Points on a hilly landscape, in no order, each with its height.
A ball rolls from a point to whichever of its 2 nearest points has the largest drop for the distance, and stops where none of them is lower. Distance is the straight distance between rows; heights are no part of it.
fidov: [-20  -1  23  -3 -12 -19  -1  10  -2   0  12  -3   7   6  -6  -4  -9 -14
 -11 -17]  (h 46.9)
Lefo: [  4  -6  -4  -2  18   6  22  -8  -6 -10 -14  -2  -4   8 -10  -7  -4  15
  -2  -5]  (h 27.6)
per: [  3 -20  -6  -8  -7  -9  -6   6   4   4 -13  13  13   0  -2   1  -2  -2
  15  25]  (h 43.1)
poba: [ 11  -8  -8  -4   5  15   6  -7  -6  -1  -8   6 -19   6  -1  -1   3   7
   9  -3]  (h 51.7)
Vuki: [-11  -6   3 -16  -2  -6  -6  -2  -1  -6   0   1   9   4  -7   1   9  -6
  -9 -22]  (h 37.6)
Vir: [ -2   8  -4   5   9   0 -14  -4   1  10  -4  -3 -15 -13   7   1  13   7
   5  -9]  (h 17.2)
fafik: [ -4  -4  -4  16 -11  -8  -9  28  12   9  -4  18   3  -8  15  -8   4 -16
 -14  -5]  (h 44.6)
kikif: [  3   6 -12   0  -5  10   8  12 -15  -2   4   7 -12  -2   3 -11  -1 -11
   5 -19]  (h 43.7)
noti: [  7  -4 -13  -5  -3 -10   7   4  -4  -4   4  -2  -2   8  -2 -18  13  -5
  -5   1]  (h 62.3)
mugud: [ 19   2   5  -9   6   6  17 -25   7  -2 -15   1  -6  11 -15  -3  12  25
  23  16]  (h 56.1)
bidot: [ 10   5  -4 -11   8   5  12 -15  -3  -5 -12  -2   5  12 -13   7   0  22
   5   0]  (h 33.0)
Muza: [ -6   6   6   0  19  -2  -1   4  -2  -2 -13 -13   0  11  -1 -13  -1  -2
  -6  -9]  (h 61.5)
Rof: [  0  -2 -15 -16  -2  15  16 -15  -2 -12 -14  -1   4  12 -11  12 -13  17
  -4  -1]  (h 38.2)
ger: [  2  19 -18  14  -1   3 -16  13   7  11  -3   2 -35 -23  11   3   3  -9
  -2  -8]  (h 30.8)
rud: [ -6 -11   7 -18 -13 -17  -1  -7 -10  -6  -3  -2  20   9  -4   1   7   8
  12   5]  (h 63.2)
pabu: [ 11  13 -18   9  -4   9 -13   8   1   0   7   4 -18 -20   2   5   9  -9
  -2  -5]  (h 35.9)
Neba: [  6  14   5   2  15   8   1  -8  -2  -6   6  -5   0   8 -11  -3 -19 -11
  -6  -1]  (h 39.9)
gofo: [  9   7 -16 -19   4  13  25 -30   9  14 -17  -4  14  -1 -13   6  15  24
   2  23]  (h 12.2)
teno: [ -7   2   5   8  -3 -12 -12  -1   3  -8   3  -2   1   6  17   0  -1  -2
  -8   4]  (h 60.2)
suk: [  2  -2   3   2   1   7 -27   2   8   7   0   5  -7  -4  11  17   1 -14
  12  10]  (h 25.1)
Navid: [ -6   5   3  18 -17   7 -11  24  12   1   7  -2 -33 -14  15   6   4 -13
  -5  -4]  (h 53.4)
tas: [  7   2   0   6   5  -8  -2   6  -1   4  13  11   4   5  -9 -10 -10 -13
 -14  -4]  (h 50.0)
tep: [-10   1   4   6  10 -10   7  20  -3   1  19  -3  17   8  -3  11  -6 -14
  10  -6]  (h 64.8)
kabek: [ 10  -6 -16   2  12  15  -7 -16   3  10   4  -6 -13 -14  13  10   4   2
  -9  -7]  (h 46.3)
vovuz: [-14  22   5  11   4  -7  -7  12   4  -6   4 -11  -5   3  -4   1  -1 -15
  -7  -6]  (h 66.6)
moba: [ -2   8  15 -17   3  13  11 -28  -6   4  -3 -10  16  -7  -9  -7   0  11
   2  10]  (h 33.4)
pido: [ -2  13  -7   7   1   0 -15  20   7  17  10  -7 -36 -29  17  15  10  -3
   4 -20]  (h 24.5)
Mota: [  7   0  -6  -7   0  -4   2 -28  -7  -9   3   2  25  15  -5  -3 -18  10
   4   0]  (h 22.1)
kiv: [ -2   5  -8  -1  10  -3  -7  -2  -1  -2   1   5   8   8  -9  -7 -28 -14
 -16   1]  (h 45.6)
tel: [-10   2   9  12  -3   7 -19   8   8  12  -3   1  -4   1  20   1  -7 -14
   6   0]  (h 17.1)
lugis: [ 13 -10   4   0   4   4   7 -22  -5  -6   2  -1   4  14   1   4   3  18
  27  10]  (h 63.0)
Vunis: [-10  -5  -9 -15  -3   9   2 -20   1   0  -3  -5  11 -12   2  10  12  13
 -12  -3]  (h 27.3)
nozi: [-17  -2  10   6   5 -10  -3  15   9   1  10  13   1  20   0   3 -25 -20
  11 -10]  (h 58.3)
fanu: [ 12   2  -9  -5   0  16  -1 -18  -5   4   3  -6 -14  -4   4   3  10  14
   0  -4]  (h 49.4)
kem: [  1   8   4  -1   5   1  -2 -12   2  -4   5  -6   5 -11  -3 -12   8   6
   1   7]  (h 28.3)
Zuka: [ 16   4  -5  -9 -10  -7  11 -22  -7  -5 -10   5   5   1 -12  -1  19  21
  13   7]  (h 59.7)
Noru: [ -7   0   7  16 -16 -20  -4   7   9  -5  20   4   4   3  11  -4  -6  -8
 -27  -1]  (h 56.4)
tubi: [-12   3  14  13  12  -6  -3  21   2   1  17   7  -1  10   2   8  -4 -14
   3 -13]  (h 61.8)
dul: [ 17  -7  -7  -7   7  13   8 -15   2   1 -10   6 -13   3  -8   4   8   9
  22  18]  (h 53.8)
fafer: [-13  -7   8 -11   2  -4  10   5  -6  -9   3   2  14  10  -9   0 -17  -4
   0  10]  (h 67.7)
fuvut: [  8  -4 -14   4   8  -2 -10   0   9   6   1  -2  -2  11  -4   4   1 -12
  -5  22]  (h 50.4)
duf: [-14 -14  11 -28 -13  -9   5  -7 -10  -1 -11  -6  14   5 -19  -5  -5   7
  18   8]  (h 65.1)
papo: [  0  -1   1  10  -7   0 -10  28  -2  15  -7   0  18  -8  -5   1  -4 -15
   5  -7]  (h 73.8)
bib: [ -7   6   8  15   2 -12 -10   2  15   2  17   3   0   4  16  -5   3 -12
 -19  -8]  (h 59.4)
muz: [ -5  -9   6   6  11  -4  -1  13  -4   2 -13   2  -2   5  -4  -4  -7  -5
  -4 -15]  (h 59.3)
vezo: [ 19  -4  -1  10  -6  12  -4  19  -2   1 -13  -3 -22 -15   6  -6   6  -1
   3   4]  (h 58.5)
fava: [ -5  -9  -6   1  13  -4  10   9  -3  -3 -10  -5   8  14   1  -5 -14  -9
   1  15]  (h 65.0)
bafa: [ -9  14  -4  13   1   0   8   6  -7 -13   1   6   6   1  10   0 -15 -11
  -4  -9]  (h 66.8)
bir: [ -9   1   2  -2  -1  -5  12  -9  -8 -16  11 -10   5   5   4  -6  10   8
 -11  -5]  (h 65.8)
Bulek: [ -1   0  -1   7  -7  10   3  16   1   1   6   4  -9 -12  15  -5  -4 -13
  -6 -23]  (h 46.6)
Nopuv: [ 0 -5 -9 12  3 -2  1 17  5 -2  7  3 -7  7  5  8 -3 -6  0  1]  (h 60.0)
Sodat: [ 11   7  -4 -24  -5   8  18 -19   2  11 -20 -11  13 -12 -17  -3  19  23
  -3  15]  (h 20.5)
mosab: [  9 -16 -12  -9  -7  11  12 -22   1  -2 -15   9   8  -2  -9  -2   4  17
  -8  12]  (h 26.6)
fosav: [-12  14   3   9   8 -11   5  21   2   2  -4 -18   2  13  -1  -4   3  -8
  -8 -13]  (h 64.0)
Mus: [  0  -5  13   1  -7  -7 -15   6   3   4   9   2   1   5   0  11   3  -9
   4 -20]  (h 46.0)
nem: [  2  20  -2   7   1  -3  -2  22   6   3   8  -6 -20  -5  -3   4   1 -16
  -4 -12]  (h 69.3)
vip: [-15 -11   9 -22   1  -6  14  -7 -18  -8  -5  -3  12   6 -18 -16 -25   1
   1  13]  (h 69.4)
ven: [ -9   3 -14   4  14   2   4   8   1   3  -5   0   5   1   6   0  -3  -2
   1   5]  (h 62.7)
Rep: [  0  11  -6  14   5   3  -8  10  -1   1   6 -12 -38 -18  15  11   6  10
   3 -19]  (h 17.7)
zepo: [  3   3  -3   1  10  -5   7   8   7  -2   6  17   2  17 -13   0 -13 -19
  -6 -19]  (h 53.7)
kure: [  7   0  -6 -25  -1  21  26 -42  13  13 -13  -8  -3  -2   0  -2   8  27
   4  21]  (h 20.8)
rupi: [-13  -6  -1 -15   5   7   0  -2  -4  -7   2  -2   1  -8   0  13  14   5
  -6 -11]  (h 32.8)
pigar: [  1 -10   4   7 -15 -16  -2  21   4   1  -8  17  13 -11  -1 -12  -2 -15
 -19 -10]  (h 40.8)
bituf: [ -7  -3  -5  11 -11   7  14  12  -3 -21  10   7  -1  -2  11   3 -16  -7
  -4   2]  (h 64.7)
lomi: [  8  -9 -11  -4  -4 -11 -10  -2   5   8  -6   6   5  16  -5   5   3   0
  12  16]  (h 46.5)
Fepu: [ -4  -2  10   5  -4   2  -5   6  -1  -3  -9   5  -5 -13  10   4   6  -7
  16  18]  (h 35.5)
Gid: [  2  -7   4   0  -4   7 -11   1   3   3  -3  -2 -12   1  14  14   9   4
  18  21]  (h 31.1)
Zop: [ 10  -3  -1   4  -4  -8   5  -1  -7 -16   9   2   6   0   1 -13   8   5
 -17  -1]  (h 64.1)
daf: [ 11 -10  -3   2  -4   0   8  14  -2   0  -1  -4 -20  -6   0 -10  12  -1
  -5   1]  (h 60.4)
punu: [  5   7 -17 -17  -9   8  10 -19   2   4 -14 -11   4 -16  -8   9  25  15
   7  23]  (h 27.7)
rigok: [-11   9   1  11   7  -9   7   4  -1 -20  -1  12   0  -7  -1 -10  -7   0
 -10   5]  (h 64.9)
vosi: [  2 -12   6  -9  13   5   9  -9 -11  -5 -16   0  14   8 -13  -9 -18  16
   4   0]  (h 21.7)
tesuf: [-16 -10   2  -8  -5 -10  -1 -11  -3  -7  12  -2  11   2   8 -15   2  -4
 -14  -3]  (h 67.6)
sufa: [ -1  12   0  12 -11   1  -9  29   6  13  -1  -3  -4  -7  -3  11   0 -21
   5 -12]  (h 71.7)
vegu: [ -3   8  -2  -1   1  -9  -2   1 -10  -8  -5   0  21  10  -9   8 -13   0
   6   1]  (h 70.2)
sozuz: [ 19 -22   1 -13  -1  10  -4 -13   7   1  -9   8   4   1  -7   9  10  21
  -1  12]  (h 31.5)
Nuli: [ -4  -3  -9  12   1   8  15  10  -7 -10  16   0 -13   5  22   1   0  -4
   1  -4]  (h 62.5)
nure: [ 12  -9 -11 -14 -10   3   9 -12  -5  -4  -4  -8  16  -7  -8   4  13  19
 -15   3]  (h 19.9)
zaso: [  4  -9   0  -4  11   0   0  13   3  -3   3   8 -11  14 -10   0   2  -5
  -8 -18]  (h 56.8)
roz: [ 11  -8   4  -5  -8  -7   1 -10  -6   1   2   3  11   8  -5  -2  11  14
  20   5]  (h 61.4)
pakuf: [-18   0  17  13 -13 -16  -2  18  11   6  20   0   9   9   8  -1  -9 -13
 -24 -21]  (h 52.1)
kolag: [ -5   2  -1  11   8  10 -12   8   2   6   6  -5 -19 -16  18   6  10   2
  -8 -14]  (h 9.6)
Lal: [-21   3  20  14   0  -3 -10  15  15  16   9  13  -4   1  19   3  -8 -18
  -2 -12]  (h 25.6)
fufo: [  2 -15  -4 -14   4   3  10 -24 -11   5  -4  -5  22  11  -9  -6  -9  19
   7  -1]  (h 15.4)
mulu: [ -9  -5   8   8  -2 -14  -2  10  -5  -3  12  11  17  17  -7   0 -28  -4
   4 -13]  (h 54.2)
mazef: [ -8   7   9  13 -12  12  -5  19  13  11  10   1 -22 -14  11   1  -6 -20
  -6 -19]  (h 50.1)
liv: [ -5   8   2  11   4  -7   1  22  -5   2  -3  -6  24   9  -6   5 -13  -4
   5   3]  (h 67.8)
mav: [-10  -2  13  11  -9 -11  -4  10   0  -4   1  23   7 -10   4  -9  -4  -9
 -11 -15]  (h 36.8)
livo: [  9   0   6  20  -7   1  -8  27   5   9  -2  -7 -29 -13  11   4  11  -3
   3   1]  (h 56.3)
Mudiv: [  9  -3 -15   0   6  12 -13  -7  -2  12  -1 -12  -6 -20  13  22  15  18
   4  10]  (h 38.4)
gos: [ -1  -5   4  -6  -6  -6  -9   7  -1   0 -14   1  10  -7  -4  -3   8  -8
  10  14]  (h 39.4)
ror: [ 12 -15 -15  -3   2  10 -17  -8   5  13   4  -4  -5  -8   6  18   8  10
 -11   6]  (h 42.6)
Supo: [  5  16 -12   1  -6  14   3   7 -10  -6   4  -7 -12 -18  -5  -3  10  -5
   5  -8]  (h 40.2)
Lepeg: [  0  -2   7 -23  -5  16  13 -32   6   1  -7  -8  -4  -4  -9  -6   7  15
   2  15]  (h 27.5)
Tigup: [ -7  -8  15 -28  -8 -11  15 -13 -10  -5 -16  -5  12   8 -21 -15 -13  12
  12  25]  (h 67.1)
Fimaz: [  3  15   1   4  11   3  -8 -22   1   0  -8   7  -4 -14   3  -8   9  13
   8  -3]  (h 23.0)
dit: [ 22   7  -1  -2   1  -4  13 -30  -3  -2  -1  -4   3  10 -11 -12   9  26
  14  16]  (h 58.0)
zagen: [  8   0   8  15   2  -2  -5  -7   5 -10  14  -8  -3  17   9   2  -2  -2
  -7  16]  (h 57.4)
mozi: [ 16  -5  -3   0   1   8  -7  -6   3  -4   1 -12  -4   8   1   2   1   2
  -1  24]  (h 54.0)
tedas: [ -8   1  18  21  -4  -6 -12  12   5   0   9  22   5 -11  11   5  -5 -12
   2 -11]  (h 32.4)
gipe: [  9   3   7  -8   5  11   0 -28  -7  -2  11  -6  12   4 -10  -5 -13   6
  -3   8]  (h 29.2)
Beri: [-17   9   8  10   9 -17  -6  -5   2  -6  -7   6   5   1  10 -10 -12  -9
 -13   5]  (h 62.6)
vuv: [-14  -3  18  -6  -3 -11  -4   5 -10  -5   5  -2   1   7   2  -1   4  -6
   5 -13]  (h 42.0)
zerev: [  4   4   8   1  -9 -17  -7  11  -5   4   9   4  18   8  -6   0  -9 -12
   6 -16]  (h 50.2)
fon: [ 14   1 -13  -9  -1  17   1 -15   4  13 -11  -9 -10 -22   3  16  23  21
  12  24]  (h 33.5)
bag: [  3  12  -2   6   5   4  -6 -11  -6  -3  13  -3  -5  -4  -3  -3  -6  -6
   3   2]  (h 34.1)

Where does a ball stop that starts at each point below?
zagen: tel
vezo: kolag
mugud: gofo
sufa: kolag
zepo: kolag

Call two points neighbours if one is among the 2 nearest of the other. Go from one point of each pair to the other, from neighbour to neighbour, staying as low as possible. Name the highest point that can't be avoided.
Nopuv / tel: bafa
fufo / gofo: moba
nure / tel: teno
